A landscape with many valleys, sampled at points; each row gives a point and its height.
A ball rolls from a point to the lowest of its 4 nearest points, and stops where none of them is lower. Distance is the straight distance between rows; heights are no part of it.
Q_375 h=28.0: 111, 140, 112, 110, 117, 112, 144, 118, 98, 81, 111, 152, 142, 111, 114, 147, 103, 118, 100, 139, 118, 136, 125, 102, 157, 109, 140, 135
Q_594 h=70.2: 130, 47, 190, 158, 160, 161, 119, 140, 151, 160, 166, 96, 126, 165, 132, 119, 146, 141, 173, 158, 144, 150, 99, 215, 154, 153, 139, 132
Q_444 h=71.3: 145, 91, 107, 106, 154, 98, 97, 132, 110, 169, 164, 167, 127, 201, 148, 174, 99, 122, 113, 141, 72, 148, 97, 152, 155, 83, 159, 150
Q_549 h=61.2: 153, 103, 139, 138, 88, 94, 92, 106, 136, 123, 100, 141, 90, 117, 99, 155, 124, 108, 157, 125, 110, 98, 160, 128, 84, 154, 127, 117
Q_630 h=4.1: 113, 77, 163, 157, 154, 167, 128, 150, 144, 167, 168, 86, 135, 159, 147, 104, 150, 167, 153, 163, 134, 121, 108, 189, 146, 140, 146, 128
Q_399 h=10.2: 103, 119, 148, 98, 157, 140, 126, 166, 136, 157, 164, 131, 143, 131, 121, 97, 132, 148, 127, 152, 161, 118, 106, 163, 158, 99, 178, 135
Q_172 h=32.1: 108, 182, 126, 101, 126, 137, 143, 137, 113, 93, 105, 133, 134, 108, 128, 122, 149, 116, 88, 102, 159, 150, 130, 96, 143, 124, 111, 123
Q_728 h=36.9: 96, 104, 143, 168, 139, 160, 125, 149, 134, 154, 167, 86, 148, 118, 129, 88, 122, 181, 148, 158, 150, 103, 126, 163, 129, 126, 149, 154
Q_571 h=33.2: 127, 68, 160, 169, 141, 148, 108, 146, 135, 163, 181, 90, 142, 155, 121, 95, 145, 168, 170, 164, 135, 117, 108, 180, 134, 137, 146, 153
Q_239 h=33.0: 155, 145, 102, 164, 87, 117, 131, 116, 124, 108, 113, 134, 126, 119, 124, 152, 124, 108, 111, 108, 99, 89, 171, 93, 80, 143, 99, 96
Q_591 h=39.5: 163, 117, 115, 140, 95, 109, 105, 113, 118, 108, 115, 158, 99, 108, 116, 156, 112, 95, 145, 133, 91, 109, 150, 102, 115, 128, 122, 110
Q_278 h=21.0: 134, 129, 109, 117, 122, 103, 139, 119, 108, 101, 115, 176, 130, 134, 120, 140, 93, 109, 122, 134, 90, 129, 107, 102, 156, 99, 145, 141
Q_390 h=25.0: 169, 83, 154, 98, 131, 82, 96, 109, 161, 150, 82, 164, 76, 100, 134, 156, 142, 98, 194, 109, 109, 117, 138, 153, 116, 140, 159, 124
Q_499 h=44.6: 103, 174, 144, 93, 143, 134, 145, 131, 125, 94, 108, 110, 143, 80, 128, 86, 147, 141, 105, 106, 186, 154, 117, 108, 151, 139, 114, 136
Q_854 h=39.3: 95, 156, 155, 87, 130, 131, 144, 132, 122, 102, 128, 119, 136, 91, 132, 86, 131, 156, 123, 110, 174, 135, 119, 122, 152, 129, 137, 146
Q_79 h=27.7: 148, 146, 100, 145, 91, 110, 130, 114, 104, 95, 115, 142, 112, 122, 121, 147, 119, 94, 120, 129, 113, 131, 153, 84, 116, 129, 98, 97
Q_339 h=32.6: 90, 102, 160, 115, 143, 151, 131, 152, 129, 134, 156, 116, 132, 128, 121, 102, 142, 163, 124, 150, 157, 130, 96, 153, 145, 113, 175, 146
Q_988 h=34.6: 89, 130, 147, 107, 153, 139, 125, 151, 123, 136, 138, 106, 144, 108, 122, 76, 122, 174, 152, 147, 170, 122, 107, 150, 137, 120, 175, 143
Q_377 h=41.0: 171, 115, 129, 135, 85, 107, 110, 122, 124, 107, 95, 146, 94, 119, 113, 151, 117, 107, 165, 137, 92, 94, 148, 120, 128, 131, 132, 113
Q_688 h=64.9: 108, 72, 164, 127, 165, 158, 127, 160, 148, 172, 153, 104, 123, 166, 132, 130, 168, 142, 155, 162, 147, 147, 101, 207, 149, 133, 162, 132
Q_211 h=20.4: 132, 150, 102, 104, 124, 101, 151, 140, 96, 78, 106, 165, 143, 127, 119, 135, 117, 96, 89, 133, 105, 152, 147, 91, 148, 108, 123, 120
Q_40 h=40.6: 148, 181, 80, 166, 86, 133, 138, 116, 154, 135, 107, 109, 143, 126, 130, 156, 125, 115, 108, 99, 117, 105, 184, 78, 56, 138, 65, 97
Q_237 h=40.9: 93, 164, 152, 132, 131, 137, 133, 112, 111, 112, 132, 76, 145, 80, 131, 86, 111, 178, 150, 109, 186, 133, 138, 118, 139, 153, 117, 143
Q_785 h=51.9: 128, 198, 110, 102, 134, 141, 151, 135, 141, 88, 96, 126, 141, 127, 122, 122, 157, 106, 74, 78, 162, 166, 133, 93, 130, 140, 83, 111
Q_110 h=52.4: 153, 103, 111, 118, 135, 93, 106, 111, 105, 133, 146, 176, 127, 169, 140, 160, 89, 121, 135, 139, 68, 123, 108, 133, 152, 91, 152, 150
Q_45 h=29.4: 116, 195, 107, 99, 119, 133, 168, 130, 120, 79, 105, 137, 149, 111, 129, 122, 142, 96, 78, 94, 149, 160, 141, 79, 133, 121, 85, 106
Q_793 h=55.3: 157, 115, 124, 154, 92, 122, 109, 108, 130, 127, 116, 154, 97, 108, 131, 164, 124, 85, 153, 122, 99, 112, 157, 106, 100, 149, 107, 103
Q_221 h=24.0: 172, 86, 142, 135, 107, 92, 81, 108, 134, 147, 82, 161, 83, 113, 126, 148, 127, 105, 187, 116, 110, 107, 135, 143, 128, 138, 153, 123
Q_7 h=31.7: 165, 120, 123, 129, 101, 101, 98, 93, 113, 128, 103, 168, 105, 116, 130, 158, 101, 102, 168, 131, 99, 117, 131, 127, 125, 118, 138, 125
Q_636 h=41.5: 144, 201, 81, 153, 116, 133, 156, 107, 155, 136, 112, 118, 153, 147, 135, 155, 128, 112, 77, 97, 117, 146, 175, 70, 56, 129, 49, 102
Q_407 h=43.9: 87, 167, 150, 112, 131, 147, 126, 114, 131, 104, 116, 104, 130, 85, 138, 92, 137, 149, 120, 92, 188, 152, 130, 125, 150, 143, 116, 130
Q_961 h=68.2: 108, 81, 141, 106, 185, 140, 139, 165, 132, 173, 145, 135, 128, 208, 167, 139, 171, 118, 111, 143, 131, 168, 66, 196, 144, 99, 166, 133
Q_235 h=41.7: 100, 92, 137, 93, 171, 134, 129, 160, 132, 153, 153, 147, 123, 155, 133, 135, 138, 136, 117, 135, 128, 134, 88, 178, 152, 106, 174, 150
Q_484 h=9.2: 189, 87, 137, 120, 122, 82, 85, 84, 149, 186, 111, 165, 91, 137, 131, 166, 109, 115, 194, 127, 95, 107, 120, 143, 136, 120, 150, 126
Q_931 h=10.0: 143, 172, 82, 132, 109, 122, 161, 121, 119, 93, 111, 133, 129, 127, 120, 153, 128, 86, 75, 107, 102, 136, 147, 79, 104, 150, 78, 113
Q_830 h=16.6: 149, 190, 83, 154, 112, 141, 148, 127, 130, 107, 119, 131, 154, 138, 126, 151, 140, 93, 75, 103, 107, 131, 172, 73, 88, 136, 66, 100
Q_435 h=53.2: 125, 188, 68, 119, 146, 127, 161, 125, 136, 106, 109, 123, 162, 130, 127, 137, 163, 97, 78, 87, 143, 158, 147, 78, 104, 124, 59, 109
Q_745 h=71.6: 129, 85, 109, 111, 173, 121, 113, 136, 129, 165, 161, 167, 126, 212, 150, 168, 132, 124, 93, 140, 104, 154, 78, 172, 164, 92, 157, 148
Q_537 h=12.7: 130, 40, 183, 139, 166, 152, 127, 139, 157, 182, 143, 102, 108, 181, 155, 123, 184, 118, 167, 151, 143, 173, 102, 207, 147, 140, 140, 128
Q_455 h=14.2: 117, 162, 104, 104, 127, 129, 158, 140, 100, 83, 119, 146, 143, 116, 116, 141, 120, 94, 88, 117, 141, 152, 126, 83, 131, 123, 109, 119
Q_556 h=41.9: 96, 113, 130, 198, 133, 157, 136, 116, 121, 132, 151, 77, 159, 121, 131, 60, 93, 201, 145, 135, 144, 111, 132, 132, 116, 142, 130, 159
Q_402 h=37.0: 92, 147, 152, 122, 128, 141, 124, 119, 126, 122, 123, 91, 149, 76, 135, 78, 104, 167, 148, 118, 168, 122, 123, 132, 141, 147, 141, 142
Q_448 h=54.6: 99, 148, 136, 182, 119, 142, 127, 98, 130, 128, 142, 75, 143, 100, 148, 76, 94, 190, 149, 123, 136, 127, 145, 119, 132, 142, 109, 162
Q_224 h=30.9: 146, 182, 83, 154, 109, 125, 140, 111, 139, 124, 131, 133, 128, 137, 131, 155, 125, 109, 107, 111, 106, 112, 176, 82, 67, 139, 79, 95
Q_321 h=36.4: 126, 128, 108, 92, 123, 96, 129, 128, 103, 115, 129, 170, 130, 146, 118, 162, 100, 107, 111, 149, 98, 135, 112, 109, 161, 96, 138, 146
Q_265 h=35.9: 104, 120, 149, 146, 139, 147, 117, 129, 126, 140, 154, 77, 155, 93, 124, 76, 111, 182, 147, 146, 165, 114, 123, 133, 150, 139, 148, 149
Q_434 h=38.8: 118, 71, 153, 199, 136, 158, 130, 140, 117, 148, 166, 84, 145, 144, 119, 91, 135, 174, 138, 154, 137, 107, 116, 161, 125, 144, 143, 151
Q_363 h=33.1: 150, 144, 96, 136, 100, 110, 116, 117, 109, 95, 118, 132, 98, 118, 119, 159, 106, 87, 124, 134, 91, 111, 144, 99, 126, 127, 103, 130
Q_898 h=59.2: 104, 117, 137, 79, 151, 136, 128, 160, 120, 122, 149, 153, 125, 143, 127, 123, 121, 139, 111, 145, 134, 144, 98, 144, 159, 83, 176, 138
Q_470 h=20.2: 156, 163, 97, 152, 84, 128, 130, 111, 125, 105, 115, 123, 125, 123, 120, 149, 122, 98, 94, 111, 106, 134, 157, 80, 97, 147, 75, 99
Q_159 h=62.5: 112, 73, 173, 114, 184, 162, 126, 175, 151, 172, 168, 120, 108, 176, 149, 128, 170, 135, 133, 146, 140, 150, 75, 205, 157, 110, 161, 134
Q_740 h=78.0: 165, 108, 130, 135, 103, 129, 112, 114, 140, 130, 95, 137, 96, 94, 115, 149, 131, 99, 155, 120, 113, 90, 150, 118, 75, 162, 117, 100
Q_497 h=38.9: 117, 93, 165, 127, 154, 155, 113, 164, 146, 174, 159, 104, 141, 136, 121, 117, 144, 153, 147, 154, 155, 122, 87, 190, 143, 132, 173, 143
Q_739 h=53.6: 106, 182, 147, 100, 132, 148, 153, 125, 141, 94, 119, 108, 129, 90, 142, 88, 157, 141, 109, 94, 197, 149, 136, 95, 157, 149, 102, 127
Q_868 h=70.0: 163, 99, 111, 109, 141, 94, 109, 115, 126, 173, 143, 165, 126, 179, 137, 157, 97, 112, 129, 138, 62, 121, 103, 148, 136, 92, 156, 150
Q_167 h=52.9: 143, 188, 75, 166, 113, 122, 145, 106, 159, 146, 115, 117, 161, 125, 135, 145, 130, 132, 94, 104, 107, 116, 189, 79, 60, 132, 43, 98
Q_678 h=36.8: 103, 166, 125, 89, 128, 125, 158, 140, 107, 92, 108, 146, 139, 116, 124, 110, 126, 119, 102, 129, 146, 147, 112, 95, 155, 126, 134, 131
Q_60 h=44.8: 88, 143, 138, 80, 147, 132, 144, 143, 119, 103, 130, 122, 133, 109, 107, 93, 128, 154, 115, 129, 165, 129, 113, 123, 159, 117, 144, 136
Q_735 h=52.7: 102, 86, 168, 108, 173, 146, 133, 182, 150, 174, 160, 120, 132, 173, 131, 126, 164, 142, 126, 159, 133, 145, 77, 174, 145, 117, 177, 124
Q_712 h=37.9: 104, 154, 153, 145, 119, 151, 132, 110, 117, 131, 141, 78, 137, 87, 136, 81, 105, 184, 153, 133, 152, 112, 130, 144, 139, 157, 125, 151
Q_129 h=71.7: 92, 145, 134, 91, 142, 121, 160, 147, 120, 98, 126, 140, 139, 122, 122, 121, 126, 142, 111, 132, 157, 154, 103, 142, 152, 112, 171, 128
Q_272 h=38.3: 150, 174, 92, 160, 87, 126, 145, 111, 141, 127, 116, 113, 111, 118, 118, 142, 134, 121, 111, 110, 100, 93, 172, 89, 50, 131, 67, 97
Q_722 h=9.5: 177, 90, 151, 111, 111, 105, 92, 117, 151, 151, 69, 157, 80, 102, 120, 154, 151, 94, 173, 124, 115, 96, 150, 133, 96, 159, 144, 116
Q_828 h=12.8: 149, 137, 116, 152, 79, 139, 126, 111, 140, 116, 111, 124, 101, 109, 118, 149, 147, 99, 130, 122, 119, 87, 186, 99, 64, 156, 93, 97
Q_848 h=30.2: 167, 105, 119, 117, 121, 78, 85, 96, 109, 132, 118, 171, 119, 128, 120, 160, 100, 106, 168, 124, 82, 118, 119, 131, 136, 111, 152, 142
Q_48 h=37.7: 111, 97, 146, 185, 131, 160, 126, 134, 128, 148, 164, 76, 149, 126, 128, 84, 111, 189, 150, 162, 135, 109, 127, 160, 131, 148, 139, 144
Q_577 h=8.3: 136, 125, 102, 114, 119, 100, 135, 125, 98, 97, 120, 166, 132, 132, 124, 147, 111, 99, 113, 124, 106, 137, 128, 106, 152, 111, 134, 142

Call two points neighbours if one is among the 4 nearest of the other. Go from one point of each pair to the other, from neighbour to neighbour, staying as low as possible. Name the highest point that can't be avoided.
Q_931 and Q_484 => Q_591
Q_630 and Q_577 => Q_499
Q_577 and Q_455 => Q_211
Q_399 and Q_630 => Q_728
Q_484 and Q_722 => Q_221
Q_828 and Q_931 => Q_239
